Each scene shows the same named points in several views. A view is turned or mirrored, shifted and resized as a whole, has a little noise and may leave points out.

Scene 1
View 1
K533: [ -5  17 -14 -14   8  -2 -29  -7  16 -13 -17  -2   8   5  13   0   5  -4
  -4  10  -7  11  -3  10 -20]
K694: [-12  34 -26  -8   9  14 -41  -7  15 -26 -19 -25  11   5  20 -16 -25  -7
  15  -9 -10   0 -14  12 -32]
K327: [-11  11  -1 -25  10 -12 -21   0  17  -4 -13   8  -2   2   3   5  22  -2
 -15  17   1  14  12   4 -13]
K166: [-24  39 -31 -17  17  22 -42  -1   3 -28 -11 -28   8  -2   7 -21 -33 -11
  26 -18   4 -17  -8  13 -37]
K244: [-22  11  16 -37   7 -27 -14   8  29  -2  -5   5 -19   2   2  -1  29   3
 -24  13  -1  16  14  -5  -5]
K469: [ -4  10 -19 -16  17   2 -31  -7   6  -5 -21   9   8  -6   0  11  16  -7
  -5  20   5  10  14  15 -23]
K238: [-17  29 -17 -13  17  18 -40  -5  17 -19 -22 -25  -2  -8   5  -5 -11 -10
   9  -1   4   7   3  13 -31]
K631: [-13  16   2 -24   1 -22 -17   2  25 -13  -5   2  -1  15  19 -10   9   4
 -14   4 -12   9  -6  -1 -10]
K472: [ -6  24 -23 -10  12  10 -36  -9  11 -16 -18 -11  12   2  13  -1  -8  -6
   6   6  -4   4  -6  14 -27]
K844: [-18  15  -4 -28   6 -22 -16   6  11 -10   0  10   1  10  12  -8  12   2
 -10   7  -5  -1   3  -1 -13]
K713: [-28  35  -9 -26   7  -6 -27   4  16 -23   0 -18  -4   9  13 -24 -16   0
   8 -16  -7  -9  -9   0 -24]
K304: [-16  26 -16 -18   8  -1 -30   0  10 -20  -5 -10   7   7  14 -16 -12  -3
   9  -6  -7  -6  -7   7 -24]
View 2
K327: [  4  16   2  -4  -4  21 -11  11   3  14 -12  10 -19  25  -3  12   2 -15
 -20  11   6  -4   5 -12  10]
K166: [-16 -26  12  11  17  16 -10  -1  -2  22 -33   7  16 -37   5  -4  11  14
 -10  25   4 -23  19  -5  -1]
K533: [ -4   8   4  -2  -1  20  -8  13   1   8 -16  11  -5   4   1   7  -6  -6
 -12  26   1  -1  12  -7   5]
K238: [-17  -7   4   0   3  18  -4   0   3  29 -27   4   7 -15  12   2   4  -1
 -16  30   7 -12   9 -11   6]
K713: [ -8 -17   9  10   9  11 -21   2 -11  11 -26   9  -4 -12  -7  13   1  13
 -18  15   2 -19  23 -27   2]
K304: [ -5  -5   9   7   7  17 -14  11  -7   2 -22  13  -3  -6  -6   9  -5   9
 -11  21  -2 -10  21 -14  -1]
K244: [  8  17  -2  -2 -10  14 -21   6  -3  14 -12   8 -30  38  -8  23   3 -13
 -30   2   9  -8   9 -33  14]
K844: [  6   8   4   5   2  16 -19  13  -8   1 -15  14 -18  18 -13  11   3  -3
 -17   5   3 -10  14 -17   7]
K472: [ -9   0   7   3   5  20  -6  10   3  14 -20  10   4 -10   5   1  -1  -1
 -10  29   1  -5  12  -1   2]
K694: [-16 -15   8   5   8  17  -7   8  -4  13 -26  10  13 -25   5   2  -7  12
 -10  38   0  -9  18  -9  -2]
K469: [  0  16   5  -4  -2  27  -4  11  10  19 -16  12  -6  11   3   0   6 -20
 -11  17   6  -3   2   5   8]
View 3
K244: [ 22   6  21 -29 -13  17   1  12  12  -9 -14  10  19 -11  13  18  -5   7
 -20   1   0   1  -2 -30   7]
K631: [ 18   7  14 -10  -2  10  -1  10   2 -20  -8   7   9   0  11   7  -4   0
 -19  -5   7   2   0  -2   9]
K166: [ -1 -19  18  -2  16  -9 -22 -48 -13 -10 -17  20 -22   1   6  -9  -1  -9
  -1 -19  25 -10   3  17 -29]
K469: [  2  -3  29 -14  -7   8   3 -15  -9   5 -25  -1  17  -3 -18   3  -6   7
  -9  14  24  -4   5 -11  -7]
K844: [ 14  -6  25 -16  -6  11  -4   1   2 -20 -10   1  10  -4   5  10  -4   2
 -13  -4   9   4   3  -9   9]
K472: [  2  -1  18  -2   6   0  -4 -20 -13  -2 -20  10   1   5  -8  -7  -5  -2
 -11   1  26  -8   7   7 -13]
K533: [  7   2  18  -5   0   5   0  -7  -8  -3 -17   6   9   2  -5  -1  -7   3
 -14   4  20  -6   4   2  -4]
K694: [  5  -1   9   5  14  -6 -11 -29 -15  -6 -15  18 -13   8   3 -12  -5  -7
 -10 -10  25  -9   5  19 -19]
K238: [  6  -2  15  -8   8  -3 -10 -31 -11   7 -23  21  -5   0   0  -5  -6  -2
  -8  -3  22 -13   3  -1 -26]
K327: [ 12   2  24 -20 -10  12   3   1   1  -3 -19   4  19  -6  -5  10  -6   7
 -14   8  12  -2   1 -20   0]
K713: [ 12  -8  12  -8  10   0 -17 -20   0 -21  -9  19 -14  -2  19   1  -2  -8
 -11 -22  12  -2   1   8  -9]
K304: [  7  -8  17  -5   7   1 -11 -18  -6 -15 -12  10  -7   1   7  -2  -2  -5
 -10 -12  17  -2   3  11  -7]
View 4
K713: [-11  -8  -4   5  -2  27   0   5  -2 -28 -22   5 -10 -23 -35 -27   1  -1
   4 -10 -39   6 -23  13   0]
K166: [ 13   4 -10  21   1  46  27   2  -7 -13 -21  10 -14 -37 -34 -46 -14   7
  -8  -4 -46  -5 -15   2  -5]
K533: [ -4  14  -2   2   8  13  -3  14  -8   1 -24  19  -5 -14 -15   3   3 -15
   5  -9 -18   0  -5  -9 -15]
K238: [  5  15  -5   5  12  20  10  14  -7   0 -16  17 -12 -40 -27 -29 -10  -1
  -9  -1 -21   1  -7  -4  -7]
K327: [-10   7   5  -1  11   9 -11   9  -6  17 -21  17   0  -8 -21  12  10 -24
   6 -11  -8   5  -2  -4 -10]
K694: [  6  18 -10   9   1  32  16  17  -8 -22 -22  16 -18 -29 -20 -29 -12   2
   0  -5 -40  -4 -13 -13 -17]
K631: [-25  -1   3  -8   1   5 -21  13  -3 -18 -25  10  -4   0 -20  11  13 -18
  14 -12 -23   8 -16   4  -9]
K244: [-34 -10  11 -17  10  -9 -35   8   1   8 -18  10   1  -7 -33  16  20 -26
   5  -9   0  17  -6  18   5]
K472: [  6  19  -7   9   5  25   9  12  -9   0 -21  16  -8 -21 -19 -13  -4 -10
   0  -9 -26  -3  -5 -13 -17]
K304: [ -5   2  -3  10  -1  28   7   6  -3 -16 -24  10  -8 -17 -28 -17   0  -8
   5 -11 -36   1 -15   0  -8]
K844: [-19  -8   5   2   0  15 -14   4  -3   2 -25   9   4   1 -28  11  15 -22
  11 -13 -22   5 -12   9  -4]
View 5
K166: [-39  -8  27 -24 -20  12  13   4   7  28 -15  34  34   8  -4  12  29 -17
  -4  -6 -18   2  19   2  33]
K244: [ 10  -6  -7   6  -7 -14   4 -15  -7   4  -6   6 -19 -12 -23  -2 -19 -12
 -21  -4  -1  -7   2   8 -24]
K631: [ -6   5   3  -7  -7  -4   5  -9  -3  -7  -5  21  -3 -10  -5  -1 -11 -12
  -8  -9   5 -16  -7   8  -9]
K304: [-23  -2  17 -18 -15   4   8  -3   3   9 -12  27  17  -2  -1   4   8 -17
  -7  -7  -5  -8   6   6  12]
K844: [ -9  -2   7 -12 -14  -5   3 -11  -5   2 -13  13  -6 -13  -6  -5 -12 -20
 -18  -3   3 -11  -1   6  -5]
K469: [ -9   2  22   0 -12 -19  16 -19  -5  34 -18  15  -2 -16   2   6  -2  -9
 -33  -6  -3 -19  17  22   5]
K327: [  1   0   7   2  -8 -16  10 -16  -4  18 -13  12 -10 -16  -7   3 -12  -9
 -26  -5  -1 -16   8  15  -8]
K713: [-24  -7  10 -20 -17  10   4   1   3   2  -8  26  18   6 -12   5   8 -18
   2  -6 -10   1   3  -3  10]
K533: [-12   6  16  -5 -10  -8  13 -12  -2  16  -9  24   8 -11   3   7   2  -7
 -16  -9  -1 -19   8  19   2]
K694: [-32   3  25 -16 -12   6  15  -2   5  18 -10  39  33   4   5  14  21  -7
  -1 -12  -7 -11  12  11  19]
K238: [-21  -3  19  -4 -12  -2  18  -5   3  32 -10  28  21   2 -10  16  21  -3
 -14  -8 -16  -6  23  14  12]

Which points are out of place in each view (at most two, in the order of its rows)? Write none if all are in place.
view 1 => none
view 2 => K304
view 3 => none
view 4 => K327
view 5 => none
